Each row is a point on a landscape with many valleys, with its height.
From any point a ball rolls to the lowest of the 4 points nearest to it. It stops when none of these is lower. Distance is the straight distance between rows; heights are no part of it.
q_289: [ 0 -4 -2 -1 -1 -3 -1  4 -7  3  0  3 -1  7  9 -4 -1 -1  2 -1 -4  3  5  2
 -6 -2  2 -5 -4 -1 -2 -6]  height 269
q_269: [-10   1 -11  -8  -5  -1   5  -2  -4  -5  -6   4  12  -6  -5   0   5   1
 -12  -3   2   9   0   6  -2  14 -10   0 -11  -3  -6  -1]  height 381
q_58: [-10   4  -9  -4   0   1   4   1  -5 -14  -1  -1   6  -3  -5   1   1   0
  -5  -1   5   6   6   6  -8   9  -4  -5  -6   6  -7  -3]  height 313
q_514: [  2   4  -5   1  -1   9  -1  -5   4  24  -5   6 -14  11  11   0  -6   0
   0  -3  -9   4   8   3   2  -1  -3   4  -5   8   0   2]  height 273
q_562: [-4  1 -8 -1  0 -1 -1 -1 -5  4  1 -2 -4  4  4 -3  2 -6  0 -9 -2  6 10 -1
 -8  0 -4  0 -8  9 -5 -7]  height 297
q_844: [  6   0   8  -2   3  -1  -7   1   1  -5  -6  -9  -5  10  11  -5   1  -3
   8  -6 -11   1  -6   9  -5   3   5  -1   7   2   7  -4]  height 447
q_751: [ -2   8   3   6 -10   5   0  -3   6  24  -3   6  -7   0   8  -2   4   1
  -3  -1  -5   3   5  -1   7   8  -1   2  -8   2 -11   0]  height 372
q_449: [ 2  0  4  9  4  0  8 -4  3  7 -4  5  3 -2 -7  3  5  0 -1  5 11 -5  0 -5
  4  0  1  0  2 -8 -2  8]  height 479
q_553: [  1  -8   8   7  -4  -6  -4  10  -6 -21  11  -6   5  -8   4   2   2  -8
   2  14   6  -4  -5  -1   4  -4   9  -2   3  -7  10   0]  height 188
q_607: [ -3   4   1   1   0   1   1   1   3   9  -5  14   9  -7  -7  -2   9   4
 -12  -6   9   4   2  -7   6  -4  -5  -3   5  -8  -7   0]  height 344
q_859: [ 1  2 -3  0  5 -1 -1 -1  0  3 -2 -3 -6  6  8  0 -5 -1 10  3 -6  0 -2  2
  0  0  3 -2  0  6  5  0]  height 221
q_570: [ 0  2 -2  9 -1 -2  2 -2  3  9 -3  7  7 -5 -3  0  6  1  1  3  5 -3  1 -6
  1  1 -2  2  1 -9 -4  7]  height 440
q_48: [-11   4   1  -3  -3  -9   1   7  -5 -21   2  -9  11  -3  -6   2   2   1
  -5   2  11  -2   6   6  -4   2  -2  -3  -5  -1   6  -3]  height 465
q_252: [-2 -2  1  5  3  1  3  0  3  8  5  1  3 -2  2  3 -3 -6  3  7 -3 -4 -1  1
  2  0  6  1  1  2  4  4]  height 342
q_965: [ 12  -5  -1  -5   1   3  -6   1   1  14   3  -3  -9  -3  -1   1 -12   0
   5   1  -6  -4  -3  -1   7 -11   6   2   1   8   2   4]  height 829
q_625: [  5   0   1   2   2   6  -4  -2   5  18  -3   5 -11   7   8   2  -9   1
   3  -5 -14   0   8   0   7  -5   3   2  -6   8   3   2]  height 215
q_100: [  0   2  -2   5   0   6  -5 -14   3  15   2   2  -7   6   5  -5  -3  -4
   1 -13  -9   7  12   0  -9   4 -13  -3  -8  11 -10  -7]  height 296
q_4: [ -2  -5   7   8  -3  -4   4   2  -2 -12  11  -7   5  -3  -4  -2   3  -1
   5  10  11  -4  -9  -1   6  -2  10   1   4  -4   5   2]  height 501
q_193: [ -8   1  -9 -10  -1   3   3  -4  -6 -10  -2   2   3   2   1  -1   1   1
  -9  -6  -2   5   4   5 -14   6  -8  -9  -3   6  -5  -3]  height 246
q_240: [-11   2  -7  -4  -1   0   6   1  -8 -19  -1   1  10  -4  -6   4   6   0
  -4   0   7   3   3   6  -7   9  -3  -5  -5  -6  -1  -6]  height 339
q_795: [ 14  -3   2  -3   5   9  -7   3   8  24  -1  -1  -9   5   2   0 -12   6
   6  -7 -12  -3  -1  -6   6 -10   7   5  -4  10   1   5]  height 867
q_53: [  1  -6   5  12   0  -6   4  -1  -3 -15   9  -7   9  -7  -9  -1   5  -2
   2  12  13  -4  -7  -6   1  -3  13   4  11  -9   7   7]  height 559
q_30: [ -5  -1  -2  -1   0  -5   2  -4  -1  -8  -2  14   6 -13 -14   6   6   7
  -9   4  14   9   2  -4   0   3  -7   3   4 -12  -3   4]  height 242
q_759: [-7 -4 -3  5 -2 -5  1  6 -4 -5  5  0  5 -2  1  5 -1 -4  2  6  6  1 -4  1
  1 -4  4  1 -4 -4  5  0]  height 329
q_576: [ 11  -6   7   1   7  -5  -4   5  -1 -13  -8  -9 -10  12   8   0  -5  -4
   6   5  -7  -6 -11  -1   0  -1   9   7   6   0  13  -1]  height 589
q_512: [ 1  4  5  3 -9 18  0 -3 16 21 -2  9 -4 -6  4 -2  1  5 -4 -2  0 -7  6  2
 11 -2  2  2  3  1 -8  9]  height 570
q_831: [ -1   0  -1   1   0  -7  -2   2  -8 -11   0  -9  -1   2   4   1  -1  -4
  -1  -2  -6  -2   2   0  -6   0  -4  -2  -2   3  -3  -9]  height 295
q_284: [  5  -2  -3  -7   4   4   2   4  -9 -35   3 -10   4   4   1   4   8  -4
  -2   2   1  -4   1   1 -10   4  -8  -9   3   4  -2   2]  height 225
q_802: [ -3   5  -1  -3  -2  -4   3  -6   6   1   1  16   5 -16  -8   2   8  12
 -11  -1  14   3   7  -8   4   1  -7  -2   3  -6 -11   0]  height 282
q_120: [  3  -6   6   0   3   2   4  -4   5   6   2  -3  -2  -4  -9   4  -8   1
   3   6   6 -10 -13   1   7  -4  11  -2  13   4  12  11]  height 740
q_599: [  1   3   4  -3  -1   3  -8  -7   2   3  -3  -3 -10  13  10  -3  -2  -6
   7 -11 -10   0   1   7  -7   1   6   8  -1   4   8   1]  height 322
q_137: [  0  -8   0   1   2   3   2  -2   6   3   2  -3  -1  -3  -6   4  -4   1
   0   7   8 -10  -5   2  10  -6  11   7   8   1   8   9]  height 698
q_866: [  7  -5   3   1   3 -12  -5   5  -8 -17   7  -6  -3   8   8   3   2 -10
   4   6  -3  -4  -5  -2  -8  -2  -5  -1   1  -6   4  -7]  height 438
q_90: [ -8   5  -1   0   2  -6   1   0 -10 -17  -2   3   9 -12  -9   6   9   1
  -1   5  13   3   0   8  -1   8  -6  -2  -2 -14  -2   0]  height 433
q_593: [-1 -1 -5 -3 -3 10  5 -1  6 16 -1  4 -5 -2  6  0 -4 -2  0  0 -4 -1  4  5
 14 -2  2 -1 -1  7  4  5]  height 361
q_569: [  2  -2   4  -6   6  -7  -5   8  -9 -15   9 -13   0   7   7  -1   0  -7
   2   5  -3  -3   2   0  -3  -4  -4   0  -7   0   1  -7]  height 332
q_776: [  5  -8  -3   6  -4  -7  -2   8  -8 -14   1  -1  -3  -3   3   4  -4  -2
   5  11  -1  -4  -3  -1   4  -6   2  -3   3  -1   5  -3]  height 33
q_184: [-1  1 -5  1 -3  3 -1 -1  0 10 -5  7 -6  0  8 -2 -5 -7 -3 -2 -3 -2  5  1
  4 -3 -3  1 -6  5  2  1]  height 310
q_337: [ -9   8   1  -1   0   2  -4   1   4   9  -3   5   5  -5  -5   0   2  -2
  -4  -2   5   6   3   2   2   1 -11   2  -4  -3  -7  -2]  height 193
q_493: [  4   4   9   1 -11  11   4  -9  21  24   0   0  -8  -2  -1  -5  -3  12
  -6   2   7  -7   5  -2   6  -4   7   4   2   5 -13   4]  height 596
q_186: [ -2   1   1   9   0   5   7  -6   9   9  -5   7   4  -8  -5   0   7   2
   0   3   8  -6  -2  -6   4  -4   3   3   6 -10  -1   6]  height 537
q_632: [-3  3 -7  2 -3  3  1  0  0 17 -1  8 -2 -3  2 -4  6 -3  2  0  0 -1 -1  0
  8  0 -4 -2 -1  2 -4  2]  height 429
q_233: [  8  -2   3   4   6  -5 -10  -2  -9 -15   1 -11   2  12   9   2   3  -9
  11  -2 -10  -3 -18   2  -5   3  -3  -2   5  -3   6  -5]  height 703
q_686: [ -8  -1  -8   2  -2  -8   0  -8  -8  -7  -2  10   7  -8 -10   9  10   5
 -10   3   7   6   2  -4  -6  14 -14   2  -1 -15  -7   1]  height 300
q_46: [ -2  -1  -3   2   1   1   4   0  -2  10   0   3   1  -1   2  -3  -1  -1
  -2   2  -4   5   4   1   0   3  -5   0 -11   2   2  -4]  height 276
q_148: [ -2   1 -20  -7  -3   4   9  -1 -13 -18  -1   6  11  -1   3  -3   8   0
  -1   0  -2  10   2   4 -11  12  -6 -12  -6   0  -8  -8]  height 572
q_749: [ -9   5  -7   2  -4   7   0   3  -1  13  -3   3   2  -1   1  -3  -5  -4
  -7  -5  -3   5   7  -3   2   6 -11   0  -7   3  -4  -2]  height 261
q_786: [-1  6  2  4 -2  2  2 -4  8 16  2 12  2 -7 -5 -4  9 -5 -6 -1  5 -1  0 -5
  5  8 -4  6  3 -3 -8  0]  height 217
q_683: [ -3  -2   2   5   3 -14   1   1  -1 -16   7  -1  11 -10 -11   2   6   4
  -2   0  14   5   1  -4   1  -6   1  -4   7 -15   0   8]  height 200
q_834: [ 1 -5  0  1 -3  0  6  7 -2  1  4 -2 -4 -4 -1  4 -3  0  7  6  5 -8 -8  2
  1 -8 10  5  3  1 10  7]  height 573
q_253: [  0  -3 -10  -4  -2   3   6  -4  -8 -19  -3   0   2   1  -1  -1   3   0
  -4   0   5   7   7   2 -10   5  -7 -11  -5   1  -5  -6]  height 287
q_792: [-3  7 -2  7 -6  6  0 -1  2 16 -5  6 -2 -2 10  1  1 -4 -5  0 -7  0  9  1
  2  1 -6  2 -5  2 -2  2]  height 337
q_701: [  6  -2   2  -8   3   1   0   4  -2 -13   4 -12   0   6   8  -3   7  -4
   0  -7  -2  -2   0   1 -12  -2  -6  -1   1   3   1 -10]  height 306
q_998: [  0  -2  -1  -3   1  -4  -4  -5  -2  -5   4  -8  -5   5   6  -6   4  -6
   5  -6  -7   3   0   0 -10   4  -7   3   2   6  -6  -6]  height 254
q_386: [-2  9  1  3 -8 12  4 -1  6 22 -3 10 -6 -4  4  0  2  1 -2  4 -9  2 11  5
  7 -2 -2  0 -9  6 -5  4]  height 366
q_918: [ -5   1  -4   3  -1  -8   3  -9   0 -13  -2  20   5 -12  -8   6   4  10
 -15   7  18   5   5  -3   2   5 -11   3   2 -12  -5  -4]  height 268
q_967: [-11   0 -13  -7  -4   2   4  -3  -5 -16  -4   3  10  -4  -4  -1   4   1
  -9  -5   0  10   2   2 -14  12  -8  -9  -7   0  -8  -7]  height 379
q_394: [  9  -5   6  -1   2  -1   0   5   3   6   5  -6  -4  -4  -8   2 -10   3
   3   5   2  -6 -12   5   8  -9  15   6   9   2  11   2]  height 725
q_373: [ -1   1  -5  -4   4   2  -2  -5  -2  15  -5   6 -12   6   6   0  -6  -1
   3   1  -7  -1   8   6   0   0  -1  -1  -7  12   0   4]  height 304
q_732: [-10   3  -3  -5   2  -2   1   2  -2  -6  -3   0   7  -5  -7   1   6  -1
  -2  -3   3   2   3   5  -5   4  -5  -4  -4  -3  -4  -6]  height 213
q_963: [  7  -6   2   1   3   3  -5   0   7  14   3  -2   0  -4  -7   5  -6  -4
   3   3   0  -6 -11   0  11 -12   9  10   4   0   4   1]  height 673
q_771: [ 7 -3  2 -4  4 -4  3  8 -2 -1  1 -1 -8 10  4 -2 -6  3  9 -2 -6 -4 -1  0
  4 -7  9  3  2  4  7  4]  height 436
q_413: [ -5  -1  -7  -6   3  -2  -1   0  -1   3   1  -1   2  -1   4  -2  -1  -2
  -1  -7  -3   7   4   3  -6  -1  -9   0  -2   5 -10  -8]  height 308
q_983: [ -3   2   3  -4   1   2  -5  -9   1   6   0  -1 -10  11   6  -5  -2  -5
   5  -6 -14   3   8   3  -9   4  -1   1   0   7   1  -1]  height 252
q_261: [ 13   4  10   3   0  10   0  -5  13  20  -4  -4  -4   0  -4   2  -7   0
  -4   3   2 -13  -2  -4  13 -13   7   6   1   2  -1   5]  height 692
q_707: [ -4  -5   2   9   2  -8   6  -3  -1  -8   6   2   9  -8  -9   2   4  -3
  -5   4  14   0  -3  -4   0  -9   4   0   4 -12  -1   3]  height 360
q_911: [ -3   3   0   1  -3  -6   3  -2  -3  -6   1  14   4 -15  -9   4   6  11
  -7  -1  13   4   2  -5  -1   6  -9  -2   6  -8  -6   2]  height 247
q_156: [-5 -1 -1  4  0  0  0  0  3 10  1  2  7 -4 -1  1  2 -5  5  3  9 -3 -1 -1
  5 -1  0  3 -3 -2  4  2]  height 334
q_43: [ -2  -1   3  -1  -2  -9   0   6  -8 -18   2  -9   5   0  -2   3  -2  -2
   1   7  -3  -5   2   2  -2  -3  -3   0  -2   0   3  -8]  height 323
q_857: [  2  -8   2   5  -2   0   5   4   0  -1   5  -5   1  -3  -3   6  -5   1
   6   8   6 -11  -9  -1   5  -6  13   5   8   1  15   8]  height 634
q_345: [ -4  -4   6   7  -3  -6  -1   7  -3 -22  11  -7  11 -11  -3   2   4  -3
  -1  12   9  -1 -11   0   2  -3   9   2   5  -9   4   2]  height 391
q_654: [ -4   5 -22  -7  -1   2   3  -4 -12 -14  -1   4  12  -6  -6  -3   9  -1
  -4  -2   3   8   1   2 -10  16 -13  -4  -8   0  -9 -10]  height 481
q_602: [  1  10  -1   3  -9   4   1 -10  13  23  -4   9  -2  -2   2  -5  -1  12
  -7  -3   8   5   5  -6   7   1   0  -2   1  -3  -9   3]  height 423
q_556: [ 10  -3   8   0   2  -2  -4   9   3   5  -5  -8 -11   8   3 -10 -10  -1
   6  -6 -17  -1  -6  -2   5  -7  18   9   1   4   5   2]  height 547
q_681: [ 18  -2   1  -1   8   4  -4   5  -2  20   0  -6  -5   7   5  -2  -9  -2
   5  -1 -12  -3  -5  -5   1 -12  21   7   2   6   6   2]  height 823
q_23: [  4  -4   1  -2   4  -6  -5  -1  -4 -20   6  -8   5   5   0  -1   6  -4
   0   2  -8   2  -3  -2 -10   3  -6  -5   2   5   3  -4]  height 307
q_158: [ -7   2  -8  -7   5   4   5  -3  -1   3  -8  -1   5   1  -6  -1  -1   3
 -11 -11   1  12   3   2  -8   5 -17  -5  -4   6  -7  -2]  height 401
q_649: [-11   0 -15  -5  -2  -1   1  -8  -6  -8  -4  10  10  -6 -12   8   6   1
 -10  -3   9   8   2   0  -3  13  -5  -3  -6 -10  -6  -6]  height 353
q_810: [  9  -6   5   1   5  -5  -9   6  -2 -16   0  -7  -3  13   9   2  -1  -5
   7   3  -6  -5 -11   2   2   1   6   2   5  -5  16  -2]  height 612
q_378: [-9  4 -8 -4  0  5  2  2 -6 -8 -8  6  5 -2  0 -1  1  3 -7 -5  6  7  3  6
 -3  6 -7 -4 -2  0 -5 -3]  height 302
q_697: [  4  -1   0   8  -1  -1   5   0   3  -1   2  11   5  -8  -8   1   6   1
  -5   2  13   3  -2 -10   5  -7  -3   2   5 -10  -5   2]  height 335
q_947: [  4   7   1  -3   5   2  -6  -7   5  10  -6  -2 -14  11   6  -8 -12  -2
   5  -8 -16   1   3   4  -1  -2   4   4   2   8   3   2]  height 347
q_799: [ -2   9   0   3 -11   8   2 -13  11  28  -6   9  -8   4  -1  -3   1  14
  -1   0   8   6   4  -2   8   5   7  -1   0   1 -14   7]  height 446
q_740: [ -7  -2 -10  -6  -1   3   2  -1  -1 -14   0  -5   0   2   0  -2  10   3
  -1  -9  -3   6   9   2 -13   4  -7  -5   4   7  -8  -7]  height 338
q_735: [  5   8   8   4 -11  13   1  -3  16  21  -4   5  -8   1  -1  -1   0   8
   1   0   0  -4   7   3  13   1   1   5   1  12  -2   7]  height 598
q_336: [ 2  2  0 -3 -1 -5 -5 -4  2 -2  2 -1 -8 11  8 -2 -3 -2  9 -1 -5  1  3  2
 -9  1  1  0  2  3  1 -4]  height 201
q_243: [  9   2   9  -3   7  -1  -5   7   3  -4  -9  -4  -9  14   7  -2   0  -2
   9  -1 -17  -2  -6   6   1   2   8   1   6   2  13  -2]  height 521
q_91: [ -5   0  -9  -5   1   6  -6  -6   2   2   1   1  -2   6   2  -5  -3  -2
  -4 -13  -5  10   9   0 -10   7 -16  -8  -4   5  -9  -9]  height 330
q_418: [ 16  -3   2   9   2   4  -7  -1   4  17   8  -5   3   4  -2   6 -14  -1
   4   0   0 -10 -13   1   9 -11  13   5   3   5   9   2]  height 684
q_588: [ 0 -1 -1  3 -3 -2  3  8 -4 -7  4 -1 -2  5  9  1 -2 -1  5  7 -6 -6 -1  1
  1 -3  4  2  1  0 10  2]  height 305
q_254: [-6  1  4  2 -2  4  4  5 -2  7  1  3  3  1 -3  0  3 -2  2 -2  6  2 -1  1
  2  0 -5  0 -1 -1 -4 -3]  height 216
q_721: [  2   6   1   1  -4  -2   4  -4   6   9  -1   8   2 -12  -5  -5   5   9
  -6   5   9   3  -2 -15   2  -7  -5   7  -1  -7 -11   1]  height 163
q_729: [ -2   3 -12  -9   1  11   2  -8  -2  -2  -6   0   2   4   4   1   3   8
 -10 -15  -7   9   7   0  -9  10 -16  -8  -5   6  -5  -2]  height 363
q_768: [ 0 -3 -2 -3  2  6  1  3  1 17 -2  4 -6 -1 -1 -2 -8  5  6  1 -6 -4 10  4
  4 -4  4 -1 -3  5  4  7]  height 367
q_440: [  1  11   1   0 -12  11   1  -9  13  26  -4   9  -3  -2   2  -2   4   7
   0  -2   2   4   6  -3   5   5   3   1   1  -2  -9   3]  height 414
q_166: [  0   0  -7  -1   5   5   1  -3   2  13  -5   6 -10   8   9   1  -5  -3
   5  -2  -8  -2   5  -1   6  -1   2  -2  -1  10   3   6]  height 301
q_535: [ 10  -3   8   4   1  10  -6  -5  11  21   1  -4   0  -5  -9   7  -7   2
   0   2   0 -12  -7  -2   8  -8   8   9   4   2   4   1]  height 132
q_890: [  5  -7   2   4   5  -8  -3   7  -9 -19   7 -10   1   5   6   6  -3  -6
   3  11  -3  -6  -5   0   2   0   3  -4   4  -3   6   1]  height 327
q_665: [-4  7  2  3 -7  9  1  2  8 18 -7  2 -1 -4  5 -6  6  1  0  0 -1  0  5  2
  8  5  1 -3 -3  2 -4  1]  height 382
q_460: [  5  -5   6   1   5 -12  -7   9 -11 -37   9 -14   6   5  -4  11   5  -4
  -4   5   0  -4  -5  -3  -2   1  -7  -8   4  -2   6  -4]  height 464
q_706: [ 17  -2   1   1   2  -1  -3   3  -2  18   3  -4   1   2   0   3 -13   1
   6  -2  -8  -7  -5  -5   9  -9  11  10   1   3   5   0]  height 773
q_623: [  9   3   7  -7   2   0  -4  -1   8   8  -9  -3  -9  15   5  -6  -7   2
  12  -9 -20  -1  -5  12  -2  -2   8   5  -2  11   2  -3]  height 505
q_653: [ -4  -2   4   6   2  -6  -3   7  -6 -18  12  -7   3  -9  -1   1   0  -5
   2  11   3  -3  -5  -4   2  -3   4  -4   4  -6   9  -3]  height 369
q_47: [ -7   0  -2  -1  -1  -8   0  -3  -3 -11  -3  16   1 -16  -7   7   6  10
  -9   8  11   6  10  -2  -5   9 -16   0  -1 -13  -6  -4]  height 275
q_692: [  5   0   6  -4   5   0 -10   4   4   7  -3  -2 -13  13   4 -10  -7   3
  11  -8 -15  -1   0  -1   1  -3  10   6  -2   6   7   5]  height 460
q_362: [  2  -5   7   0   2   6   2  -6   8  17   2  -5  -3   0  -9   2  -3   3
  -4  -2   7 -12  -2  -2   8  -6   5   2   8   1   2   8]  height 728
q_585: [  0   9  -3  -3   0  10  -2  -8   4  21  -5   5 -16   9  11   0  -5  -1
   0  -8 -12   3  10  -4   1   5  -8  -4  -6  12  -7  -1]  height 303
q_398: [ -6   3 -19  -2  -2   4   2  -6  -9 -12  -7   7   7  -5  -6   2   4   5
  -5  -2   4  10  -5   1  -9  15  -7  -5 -10  -6  -8  -6]  height 424
q_719: [ -8  -2   2   7   6  -6   2   2  -6 -12   7  -2   6  -4 -11   1   8   2
   4   9  12   2  -5  -3   3  -3   7  -1   7  -7   1   1]  height 445
q_758: [ -1  -1  -2  -6   0  -3   0  -1  -1  -5  -1  -6  -3  11   1  -1   2   0
  -1  -6  -6  -1   4   4 -10  -1  -8  -3  -3   6  -7  -9]  height 281
q_806: [ 10  -1   3   0   1  -4  -2   7   2   4   0  -5  -9  10   4  -4 -13   6
   6  -2 -11  -4  -7  -6   3  -9  15   5   5   3  10   5]  height 516
q_882: [  6  -9   1  -3   6   1 -12   5 -11 -30   2 -15   6  12  -2   6   2  -7
   1  -2  -2  -6  -9   0  -8   5  -7  -8   6   3   6  -5]  height 355
q_811: [  5   5  -2   7  -4   2   2  -3   7  18   1   7   4  -5   3  -3   4  10
  -6   0   7   2  -1  -8   2   6  -4   4  -3 -11 -12  -2]  height 333
q_657: [ -9  -1   3   0   0  -8   6  -1   4 -14   0   6   8 -11  -9   9   3   6
  -4  -1  16   5   0  -3  -4  -4  -3  -5   6 -14  -2   5]  height 336
q_743: [ -9  -5   8   3   0  -8  -1   9  -2 -21  10  -6  10  -8  -8   3   0  -6
  -2   9  16   4  -4   2   3  -4   6  -1   5 -11   1   2]  height 497
q_984: [  2  -4   4  -4   4  -3  -7   4  -9 -23   3 -10   1   3   1   4   4   0
   0   0  -5  -7  -1   0  -6   1  -5  -2   2   6   3  -6]  height 122
q_733: [-7  0 -2  0 -2  1  2  7 -4 -2  7 -4  4  0 -2 -5 -2 -4 -2  1  1 -2  1  2
  0 -3 -4 -4 -8  5  2  0]  height 266
q_633: [ -5  -1   6   2   4  -9   5  -3   5   1  -3   8   7  -8 -10  -1   4   4
  -1  -3   7   0   2  -5   2  -1  -9  -1   3 -11  -6   3]  height 262
q_327: [ 12   0  13  -1   2   5  -4   4   3   4  -9  -9  -6  14  16 -12  -4  -4
   9 -17 -18   2  -9   9   3  -4  11   4   2  15   9  -4]  height 642
q_873: [ -5   8   9   2  -4  -1   1  -5  11  18  -4  10  -2  -8  -2  -6   2   5
  -2  -4   4   5   3  -6   5   4  -1   6  -1  -3 -10   4]  height 345
q_334: [-11   1   4  -3   2  -3   0   4   1   2  -2   7   7  -7  -9   1   2  -1
  -2  -2   8   5  -3   1   1   3  -5   0  -3  -5  -5   0]  height 77
q_259: [ 11  -7  -1  -1   1  -1   3   7  -1  -2   4   1  -3   0   5   6  -4   6
   6   5  -6  -5 -11   3   7  -6  10  -1   2   4  10   7]  height 557
q_395: [ 8 -7  4  1  2 -8  2  9 -4 -8  5 -3 -4 -2  6  2 -1 -1  4  9  0 -1 -8  0
  1 -3 14  0  0  1 13  7]  height 455
q_227: [ 1  1 -3 -4  0  7 -4 -7  0 11 -3  4 -8 10  6 -3 -7 -4  1 -5 -7  3  8  1
 -7 -3 -7  2 -6  8 -3 -2]  height 274
q_525: [ -7   0   3   1   4  -5   4  -1   1  -2  -7   6   4 -11 -13   2   7   4
  -6  -2   9   7   3  -2  -1   5  -7   1   4 -11  -5   3]  height 194
q_648: [ -3  -2   1   4  -2  -6   5  10  -9 -13  11  -2   7  -4  -4   3   1  -4
   3   4   5  -1  -3   4   0  -6   3  -3   0  -2  -2  -2]  height 422
q_881: [-11   0   4   1   3  -4   1   2  -3 -11   4   3   8  -8 -12   3   6   4
  -4  -1  12   7  -3  -5   0  -5  -3   0   3 -10   1   2]  height 340
q_741: [  2  -2  -2   1  -2  -2   3  -4  -1   4   3  -3  -4   4   9   0 -11  -6
   3  -3  -5  -1   3  -2  -6   1  -5   1  -5   5   1   0]  height 126
q_101: [-13   1   5   0   2 -12   4   6  -5 -16   6  -6  16  -8 -11   2   2  -3
  -6   4  12   3  -5   2   2   0   2  -2   6 -12  -5   4]  height 392
q_54: [ 10  -3   9  -2   3   4  -6  11  11   9  -7  -9  -5  11  10 -12 -10  -6
   9 -10 -14  -4 -11  -6   3  -7  18   5   2   5   8  -2]  height 597
q_761: [  4  -7   4   5   2  -7   3   5  -4 -15   2 -11  -5  -3   7   6  -3  -1
   6  15   0  -5  -4   1   9  -4   8  -3   0  -5  12  -2]  height 343
q_919: [-1  2  2  5 -3  7  4 -2  8 10 -3 -3  0 -1 -2  1  0  2  2  7  1 -9  0 -1
 11 -1  7  5  3 -2  5  8]  height 543
q_178: [ 4  8  5  3 -6  9  1 -5 12 20  1  3 -8 -1  0 -1  8  4 -3  0  3 -5  1 -3
  5 -1  5  2  7 -4 -6  6]  height 502
q_248: [-5 -2  0  5 -2 -5  6  4 -7 -6  5 -4  6 -4 -6 -3  4 -5  4  6 10 -5 -1  1
  6 -2  7 -2  2 -6  2  0]  height 439
q_513: [-4  2  0  1 -2  1 -2  3 -2  1  3 -3  2  1  5 -1 -2 -6  2  2 -2 -3  2 -2
  1  0  1 -1 -5  3  3 -2]  height 206
q_986: [  8   2   1  -4   4  -4  -1  -1   1   6  -1  -3 -12   7   6  -1 -11   3
  12  -6  -8  -5   3   2  -2  -6   5   1  -1   6   6   5]  height 331
q_595: [  8   4  12  -6  -1   1  -5   6   4  -1  -8  -6  -6   8   7 -12  -6  -1
   9  -5 -21   2  -9   4   0  -1  10   5  -1   8  11  -1]  height 593
q_136: [  1  -2  -8 -13   0   8  -2  -5  -1  -4  -4   0  -3   7   1  -7  -1   0
  -3 -12  -5   8  12   5 -18   6 -13  -8  -6   8 -11  -2]  height 349
q_646: [-13   5  -5  -9   0  -5   0  -4  -1   1  -6   8   6  -8 -10   8   6   2
  -7   0   5   5   5   2  -8  12 -15  -2  -1 -10  -5   5]  height 346
q_781: [  8  -5   6  -1   6  -5  -3  -4  -8 -14   6  -9  -4   8   6  -2   6  -6
   1   4  -6   0  -2   3  -7   1  -1   2   4   1   1 -11]  height 395
q_797: [ -4  -1  -5 -10  -3  -2   7   2  -7 -16   2  -6   2   3   2   0  -2   1
  -5  -1  -1   0   6  -1 -10   3  -2  -6  -4   7  -2  -2]  height 32

Call two points neighbours if one is among the 4 nearest of the other. Go from one point of each pair to the other, from neighbour to neighbour, staying as low as possible. Name the highest point that can't be avoided.
q_334, q_683 -> q_657
q_193, q_535 -> q_261
q_625, q_334 -> q_227
q_193, q_334 -> q_831
q_776, q_625 -> q_588
q_786, q_721 -> q_811
